Each scene shows the same named points in several views. A view is turned or mirrored, and shifted as a whole, has a little noise and may leave points out.

Scene 1
View 1
Z993: [ 21 -20   0  -8  16  13 -21  -7]
Z782: [  9 -13   0   5   6  -8   0  -3]
Z865: [ 10 -15   1   1   8  -5  -4  -5]
Z902: [ 22 -10 -13   2  11   6 -15  -1]
Z403: [ 11 -26   8  -5  15   4 -11 -25]
Z272: [ 16   4 -24  17   1  -7  -2   8]
Z995: [  6 -22   7   2   9  -8  -1 -16]
Z943: [ -3 -15  13   2   2 -23  10  15]
Z396: [  2 -26  15  -3   9 -10   2 -11]
Z149: [ 25  -7 -21   9  10  12 -19 -17]
Z655: [ -1 -30  23  -8  12  -9   1 -15]
Z904: [ 19  -6 -19  11   6   1  -8  -9]
View 2
Z865: [ 6 -7  3  2  2 -7  2 -4]
Z396: [  6 -12   1 -12  -7   0  -4 -10]
Z403: [ -1   2   0 -20  11  -9  -4 -10]
Z655: [  2 -10  -2 -21  -9   6  -7 -12]
Z943: [ 13 -25   2  13 -21   7   2  -3]
Z902: [  1   4   5  12  18 -19   7  -1]
Z904: [ 10  -4  12  10  17 -26   5   3]
Z782: [ 3 -8  0  6 -5  1  3 -5]
Z272: [ 17 -15  13  38   4 -23  11  10]
Z149: [  2   6  10   3  29 -29   5   1]
Z993: [ -9  11  -3   0  19 -10   4  -7]
View 3
Z396: [-13   1  -1   9  -8   8  -1 -14]
Z904: [  8  11   8  -7   9 -22   4   0]
Z865: [-5  1  1 -3  1 -4 -2 -5]
Z272: [  3   2  17 -20   0 -30  12   8]
Z993: [ 10   5 -11 -12  21  -2 -25   8]
Z655: [-13   2  -7  15  -7  16  -5 -18]
Z149: [ 17  18   2  -4  19 -20  -5   2]
Z943: [-23 -14  10  -9 -20   4   8  -5]
Z782: [-9 -5  3 -5 -6  2 -4 -5]
Z403: [  1  12  -7  13   7   5 -11 -12]
Z902: [  0   3   5  -9   4 -11  -1   1]
Z995: [ -6   7   0   9  -2   1   0 -12]
View 4
Z396: [ -6  -9   9   0  18 -20 -10 -15]
Z904: [ -7   0  -5 -13   0   4 -29  10]
Z149: [  2   2 -15 -15   3   8 -38   6]
Z943: [-21 -16  22  -4  11 -20   5   4]
Z403: [  7  -4  -5  -4  21 -12 -26 -19]
Z993: [ 11 -12 -13 -14  24  -3 -26  -1]
Z655: [ -2  -9  10   3  26 -24 -11 -23]
Z782: [ -6 -14   7  -8  17 -13  -9   1]
Z995: [ -6  -5   5  -2  14 -15 -18 -12]
View 5
Z993: [ 20   4   6  -7 -31  -2 -22   0]
Z149: [ 16   8 -16   8 -21  11 -22  19]
Z904: [ 20  13 -11   0  -4   8 -18   3]
Z403: [  1  -6   8   0 -25  -6 -14   5]
Z902: [ 25  13  -4  -6 -15   6 -20  -1]
Z272: [ 27  20 -11  -2  14  10 -16  -8]
Z943: [  7   1  19 -12  17  -9  -4 -26]
Z655: [-10 -14  20  -2 -11 -13  -7  -8]
Z865: [ 10   3   7  -5  -7  -1 -12  -7]
Z995: [-1 -4  9 -1 -7 -5 -9 -4]
Z782: [ 10   2  12 -10  -4  -6 -12 -13]
View 6
Z943: [ -1 -28  -4 -10  20 -28   3  11]
Z396: [ -3 -29  -8 -15   8  -1  -7  -1]
Z865: [  1 -19  -9  -7  -7  -9   2   2]
Z902: [  7  -8  -8  -1 -24  -9   7  -1]
Z995: [ -5 -23 -12 -15  -2  -3  -3   0]
Z904: [  1  -4 -16  -9 -27 -13   8   6]
Z655: [ -5 -34  -4 -15  11   7 -10  -5]
Z993: [ 11 -13  -1   2 -23   5   1 -12]
Z149: [  5  -2 -17  -9 -39  -2   5  -1]
Z272: [  3  -1 -17  -9 -21 -33  16  14]

Which points are out of place in each view (at most two, in the order of its rows)? Write - if all are in place.
view 1 => Z782
view 2 => Z272
view 3 => Z993, Z902
view 4 => -
view 5 => Z149
view 6 => -
